Points on a hilly landscape, in no order, each with its height.
From any point a ball rolls to the lowest of the 2 points nearest to it. It stops when none of these is lower. Distance is the straight distance between rows; heights are no part of it.
q163 height 28.5: [ 12 -22  19  11  -9   6 -19 -28   5   5  22  38  56 -41   3 -30 -12   8
   2 -19  14]
q250 height 22.2: [-30  -1  -1   4  17  37 -14  -8  -2 -24  15  -3  10  37 -19  -2  -3  11
  24  19 -38]
q283 height 65.1: [  4  39  -9 -21   3 -17 -59 -10   1 -19  27   9  20 -13 -13 -10 -16  -7
  -6 -29 -18]
q18 height 72.7: [ -2  10 -20 -19 -36  -1  -2 -13   8 -12  19  -5 -18  -1  -2 -11  15  10
 -21   1  49]
q262 height 31.9: [  7  -5  -8  34 -11   5 -26 -37 -26   9   5 -22  20   0   3  -3  16  13
 -24  30 -32]
q140 height 61.2: [  8  -3   5 -17  -7  -5 -41  22   1  -3  13  -8  34 -32  32   2  25 -17
 -12 -13  -9]
q623 height 33.0: [-28  30  13 -13  12 -12  20   6  41  -9 -25 -13  28 -24   2 -23  44  -7
 -15 -40  -5]
q502 height 44.6: [ 33 -34  44  33   3 -21  28 -18  -1 -28  11   7  -4  25   7 -53  25 -11
  -4  16   4]
q722 height 48.6: [-11 -42  -2  12  17 -19   6   3  37   8   4  22 -12 -15  12  44   6   1
  -9  27 -24]
q108 height 60.0: [ 36 -12  30   3   9  -1  18  29  18  21   1   8 -39  33  -9  35  -8  -4
  22  37  13]
q331 height 63.2: [-10  11  -9 -37  -1  26 -51  16  16   9   4  20  40 -52  15  -1  -4  21
 -10 -37 -32]
q59 height 59.7: [ 32  -8  -4  -7 -27 -12  17  -2 -17  42  16 -25  13   5  13  33  -3  -3
 -12  19  23]
q106 height 32.1: [ -9  28  15   0  -3  27 -10  23   1  26 -43  21  -4 -44  -4 -19  20   3
  18 -22  28]
q728 height 86.4: [-27 -25  43   6  37 -37  15  31  64 -21 -14  22   6   2   9 -23  26 -37
 -21  -3 -33]
q513 height 21.1: [ -5  -8 -29  48  14  -6  24 -15 -56  37 -15 -25  -7 -12  18  30 -15   6
   1  12 -27]
q910 height 38.3: [ -1  29 -21  14 -26  25  10 -28 -64  16  11 -25 -15  14 -34  17 -18  41
  -8   8  12]
q370 height 28.8: [ 25   1 -22  24 -23  -8 -33 -37 -24  38 -11  -1  20  12 -25  30 -13  -1
 -13  49 -33]
q398 height 42.1: [  0  -2 -33 -13 -19  14  19  -1  -3 -36  17 -46 -10  21 -20  51  -1  18
   4  -1  17]
q512 height 42.9: [-19 -17   3  -1  -1  50 -18  31  28 -29   1   1 -15  -7  11 -54 -18 -35
   4 -44   7]
q944 height 57.1: [-15  17   6 -28 -19  36 -37  68  34 -14 -25  -6  10 -12  21 -47  37 -22
 -11 -38  -6]
q107 height 46.0: [ -4  -6 -80 -36   9  -8 -50  -2   5  16  34  -6  28 -21 -31   5 -38  34
 -20 -14 -11]
q616 height 66.8: [ 15  40 -27  -7  13 -45 -45   4 -16  17  43 -24  32  13 -11  17 -24   4
  -5   1 -16]
q3 height 71.9: [ -9  23 -46  -3  -3 -26 -19  -4 -36  25  -7  -9 -15  -2 -16  18  -3  11
  -3  21  25]
q172 height 47.8: [ -5  14   0 -26 -34  40 -10  36 -19  -1  -2  30 -19 -26  14 -11  31 -12
  12 -40 -26]
q561 height 33.3: [ 32   0   2  32  -1 -39  14 -39 -35  33  -5  20  -3  19 -16  23 -26  -7
   7  39  -7]
q960 height 49.7: [ 11  13 -28 -12 -30 -33   1   3 -14 -41  15 -13  -5  30   5  70   9   7
   7  25  23]
q46 height 14.6: [  6  28 -20  41   9 -14   5 -29 -33  28 -27 -25   5 -22  14 -16  -1 -10
   1 -13   9]
q422 height 88.7: [-41  -7  10  -4  38 -25  -6  17  60  -9   2   5  -6   9  21  -9  -6 -36
  -8   9   5]
q148 height 28.9: [-45   7  19   0  13  17  -7  22  -1 -31  15  18 -23  15   9 -24  24  -2
  -1  -3 -38]
q433 height 34.8: [ 25 -27  15  23 -14 -23   8 -36  -5   9  23  21  22  -2  -2 -35  15  10
   0  20  25]
q453 height 66.1: [  9 -14  50  -7  -3 -22  56 -34  19 -43 -28  22 -54  34  16  24  26   5
 -20  35 -21]
q62 height 66.6: [  7  26  19   0  17  -8  23  -9 -30  25  21 -10   0  15 -12   4 -28  -8
  18 -15   8]
q468 height 21.9: [ -2  26 -23  31  10   4 -20 -21  10  -6 -46 -21   5 -32   2 -39   8 -22
   2 -35  -4]
q447 height 67.4: [ 38  -6  35   5   5 -31  51 -15  12  16   8 -23  -9  23  21  21  13 -16
 -17  13 -26]
q118 height 13.9: [-14  10  68  16  20 -23  33  17  -6 -16 -47  21   2  24  35 -41  45 -29
   7  15 -26]
q359 height 34.9: [-17   4   3   6   9   6  11  12  -1  -3  41  48 -22   5 -19 -23  10  37
  17 -12 -19]
q821 height 38.7: [-15   7   2 -10 -29  21  -9 -19 -18  35  20  12  -1 -10  22  22 -50  -7
  -7  -3  36]
q382 height 52.7: [-16   2  16 -10 -22  49   0  50  27 -25 -37  23  -8  -7   0 -33  35 -34
   2 -47 -49]
q962 height 24.3: [ 26 -16 -64   8 -54  12 -43 -16 -27  40 -15  10  22  -8  -8  17 -23  -4
  -1  28   0]
q388 height 38.9: [  0   5 -27 -10  -4 -18   5   0 -41  27  55  34 -25 -13 -23   7 -15  38
  -2 -21 -10]
q392 height 57.2: [ 16 -36 -10  10  -8  65  -8  16  16   0  27  12  31 -29  -7  -4 -34  34
  23 -34  -4]
q368 height 50.0: [ 11 -21 -23   5  -3  30  -7  22  -9 -15  22   8  -6  -5   0 -24 -35 -23
  43 -43  19]
q613 height 78.4: [  4  17  24 -12 -42   8  15   2   6 -21 -10   6 -31   1   9  -2  64  23
 -15   9  30]
q277 height 47.9: [ -9   6 -75 -22 -17 -18 -24  -9  -9  20  53  14  37  14 -15  26 -67  23
  -3  -3 -15]
q167 height 77.9: [ 32 -23   3  18   9 -17  24  11 -17 -10 -25 -31 -30  36  31  10   3 -37
  21  29  12]
q559 height 27.2: [  8 -13 -31  42  12 -35  49 -36 -49  22  -7 -53 -18  23  20  10 -11   7
 -25  28 -16]
q177 height 43.6: [ 23  -2 -10   1  -9  -3  13  13 -23   5  13   9 -51 -28 -27  18  27  35
 -11 -15  -9]
q537 height 50.3: [ -7  24 -82 -16 -19  -6 -41   0  -1  21  12 -17  10  28 -15  26 -68 -12
  -2  11  10]
q769 height 58.7: [ 16  -2 -29 -21 -13 -14 -49  34 -28 -10  31   1  34 -47  24  45   1  26
  -3 -19   3]
q129 height 74.4: [ -7 -21   5 -16  17  26   8  47  50 -17 -18 -24  28 -15 -12  -9  23 -12
  17 -24  11]
q384 height 71.8: [ 15 -30  46  13  25 -18  76 -40   9  -6 -38 -31 -12  19  36   2  16 -14
 -17  23 -27]
q488 height 62.5: [ -4  -4  14 -27  28 -32 -19 -18  -5  -9  32  -1  34 -15 -22 -10 -12 -22
   1 -20   7]
q212 height 68.4: [ -3  37 -33  -9  10 -15  17   8 -16  54  40 -26  17  20  -6  26 -37  17
   7  -7  -1]
q150 height 40.9: [ -6  20   5  -3 -18  37  -8  24 -33  11 -21  -8 -32 -18  13   8  21  -1
  10  -5  18]
q678 height 67.6: [-20  33 -62 -42 -21  -2 -41  -7  -4   6  -4   1  -9 -17  -8   0   7   6
 -11  -9  23]
q829 height 43.5: [  2  -1 -38  -9  11   6 -19 -11  24  23  27   6   0  -9 -50  -7 -23  31
 -11  -7  -7]
q662 height 64.7: [-15  15 -44 -45 -21  26 -34 -16   3  12   7  34   5 -36  -5   2 -25  15
  -5 -36 -13]
q609 height 42.8: [ 36  -6  35  26  13 -51  36 -37 -36  -3  -1   7 -13  36  14 -19   4  -8
   9  33   5]
q323 height 76.4: [-15  -4 -18   4  17 -20  27 -25 -16   2 -21 -16 -27  10 -22  28   3  17
  -3  38  26]
q198 height 52.9: [ 21 -37  35  -4   6   2  16  21  43  15  14  34  -6 -11 -16  22  -2 -11
   9   0  -7]
q906 height 26.3: [ -8   7  49  11  -6  -5   3  11  12 -32 -14   2 -15  13  30 -40  32 -39
 -16  -9 -20]
q647 height 58.4: [ 11 -15 -17  21 -14  40 -33   2  24   1  33   9  11 -22  -8  42 -53  49
  -4  -4  -1]
q413 height 32.0: [  8   4  85  -5  34 -48  59 -24  -9 -37 -57  23 -10  41  17 -37  38 -17
  -2  26 -27]
q824 height 51.4: [  7   5  65 -28  -1 -22  64   1  11 -45 -33  22 -38  62  13 -25  53 -13
 -10  20 -29]
q522 height 53.9: [-11   6 -62  22 -12 -29 -12  -3 -11  40  -6 -35  -7  29   6  48 -64 -15
 -19  42  19]
q685 height 61.3: [ 23  19 -20  -8 -12  36 -56  54  25   1 -23  -9  -1 -24  -6 -13  18  -5
  10 -25 -14]
q49 height 77.1: [ -6 -24  57  16  24 -35  82 -15  48 -25 -67   8 -14   9  45 -22  24 -26
 -18   3 -16]
q500 height 62.2: [-10   3  30  -2  30  -1  32  -1 -15 -13  -7  -8  -8   4 -15 -19  12  -8
  17 -14  10]
q909 height 82.4: [ -3 -30  55 -12  14 -22  59  11  65  -7 -33  19 -15   8   6 -25  20 -35
 -16  -1   6]
q42 height 27.7: [ -3  22   3  -4   0   0 -16  -9  33   6 -11   5  35 -48   6 -54   1 -14
 -17 -56  -1]
q717 height 54.6: [ 13  -8 -56  -7 -20  29   6  -2  -1  -2  35  15  12  -5 -12  -3 -48  23
  35 -43  19]
q367 height 56.9: [  3   1 -24  13  14 -29 -27 -12 -31  33   7 -36  16   1 -25  45 -72 -14
 -16  18  18]
q401 height 35.4: [ -6 -18  30  -3  16  -4  13 -11  22 -21 -28   2  -7  30  21  35   9 -44
   9  34 -39]
q385 height 27.3: [-33 -15  -9 -27  10  59 -22   2   5  15  15  -3  19  -3 -16 -16  -9   9
   8  -7 -28]
q304 height 59.3: [  5 -14 -17 -17  19 -19 -51  -9 -26  -2  28 -14  26 -20 -24  20 -63 -15
  -4 -17  15]
q48 height 86.1: [ 35   2  23  31  23 -28  47  16  24 -18 -57 -17 -17  34  40  -6  25 -37
  29  17 -10]
q810 height 68.3: [ 37   0 -10   7   9 -35  24  30  13  21   2 -18 -39  27   6   4   3 -17
   9  11  24]
q130 height 65.8: [-14  -6  29  28  22  15 -52  25 -10 -27   9  -4  30 -11   0 -31  23  31
  10  15  13]
q110 height 26.0: [ -1 -24  16   6  -4  16   8 -37  -8 -33  -8 -12 -31  21   9  25 -20 -51
  -7   7 -27]
q45 height 63.7: [ 26  -2  15   5  -2 -32  59 -11 -22  25   1 -51   6  26  31  61  -1   5
 -13  34   0]
q92 height 43.0: [ 31 -12  33  24   1  -4  13   4 -27  34   4  11 -26 -12 -18  -3  26  37
 -11  23  10]
q123 height 35.1: [  7 -11 -23  19  -9  -1  -7 -18 -71   6  27 -33   4   7 -22  24   2  31
 -24  22 -25]
q598 height 41.0: [ -3  16 -30  14   4  32 -17 -21 -29   5  20 -12   2  -6 -54  -6 -23  60
   1 -12   0]
q573 height 25.3: [-19   4 -46  10   7   2  -4 -14  44  -5  -6   4  39  -4   2 -12 -13  -2
  29 -14   8]
q375 height 32.9: [-18 -26   7   1 -13  31 -22 -10  23 -47  -6  14 -40   6 -12 -32  -1 -32
  -9  -3  10]
q845 height 31.7: [-30  11 -39  -1 -14  17   2   3  55 -27 -12 -12  10  -8  13 -22  26   7
  -8 -24   4]
q310 height 18.1: [ -1  -7 -48   1 -36   6 -21 -39  12  24  -4  32  26  -6   9  -5 -21 -11
   8  11  13]
q55 height 35.0: [-11 -23 -13 -14  -7  28 -13 -18 -24 -39  15 -31 -19  -2 -21  32 -26 -17
  -9 -12   0]
q438 height 43.7: [-28 -11   4  -8  14 -32  35  -9  28 -16  22  14  -8  25  25  35  13  -9
   1  19 -25]
q988 height 45.4: [ -8  -9  24 -16 -11  16  34   2  -3   9   4   2 -24  -6  16  42 -21  -5
   9   0  58]
q880 height 31.8: [ -4  -6  16 -23  10  46 -45   2 -17  27   8   5  36  -9 -14   2 -42 -12
  20  -2   5]
q874 height 69.5: [ -2 -27  26   7  23 -15  32 -20   2 -39 -26 -20 -17  -2  -8  13  28   4
  -8  20  11]
q588 height 59.8: [ -5   7   0  33  17  23 -44  25  23  -7  30  23  14  -9   4  -2 -39  39
  26   1  20]
q374 height 84.1: [ 12   9  32 -21 -22  -5  21 -18 -14  13 -19   2 -11  22  11  -5  47  -8
  -8  40  15]
q530 height 70.9: [-11  12  -5 -15  17  32  -4  55  55 -25  -2 -18  46 -26 -15 -41  21  34
  10 -60  -1]
q753 height 62.6: [-41  -7  -9  34  22  10 -22  15  -2 -24   7  12   0  -7  14  -6   2  34
  22  24  29]
q330 height 53.6: [-21  25  47  -9  30   3  29  38  19   0 -24 -10 -25  25 -23 -56  23 -15
   1 -14  14]
q307 height 55.4: [ 18  -1 -20 -15 -25 -33   0  16  -4  -1  25  16   9 -12  13  56  20  12
   4   6  10]
q636 height 9.0: [-14  -6  23   8  -2   8   0 -26   8 -29 -20  25 -41  43  -1 -26  13 -18
   0  47   5]
q105 height 40.7: [ -4  -3  35  18   2  15  31   7   2  17 -67  21  -6 -33   4 -29  44  -8
   7  -9   1]
q268 height 37.6: [-34  16  26 -20   8   6  20   5   8   0 -28  24 -41  35 -18 -50  40  -3
   3  27  17]
q995 height 35.7: [  4  25  12 -34 -24  13 -48  -9 -50  36  28  -2  31 -14   3  15 -36  -3
  -8  -6  21]
q747 height 68.5: [ -3  22  21  -2  14  20 -23  49   0 -22  11 -16  34 -37   0 -24  35  51
   7 -30  17]
q2 height 24.2: [  9  26  23  -1   1   9 -10  -6  -5  18  -3  30  35 -41 -16   2  -7  24
  22 -27  19]

Call two points neighbours if one is among the 2 nearest of the other. Go from one point of each pair to the other, from neighbour to neighbour, staying as low as possible. Name the highest point that can't be avoided.
q118, q106 | q177
q2, q46 | q502
q636, q2 | q500
q110, q310 | q59
q46, q310 | q623
q118, q250 | q148

For each start below, name every point that the ball comes to, in order.
q384 | q447 > q45 > q59 > q307 > q960 > q398 > q55 > q110
q167 | q810 > q108 > q198 > q722 > q438 > q401 > q110
q3 | q678 > q662 > q331 > q140 > q769 > q307 > q960 > q398 > q55 > q110
q613 | q18 > q678 > q662 > q331 > q140 > q769 > q307 > q960 > q398 > q55 > q110
q753 | q588 > q647 > q392 > q717 > q368 > q512 > q375 > q636
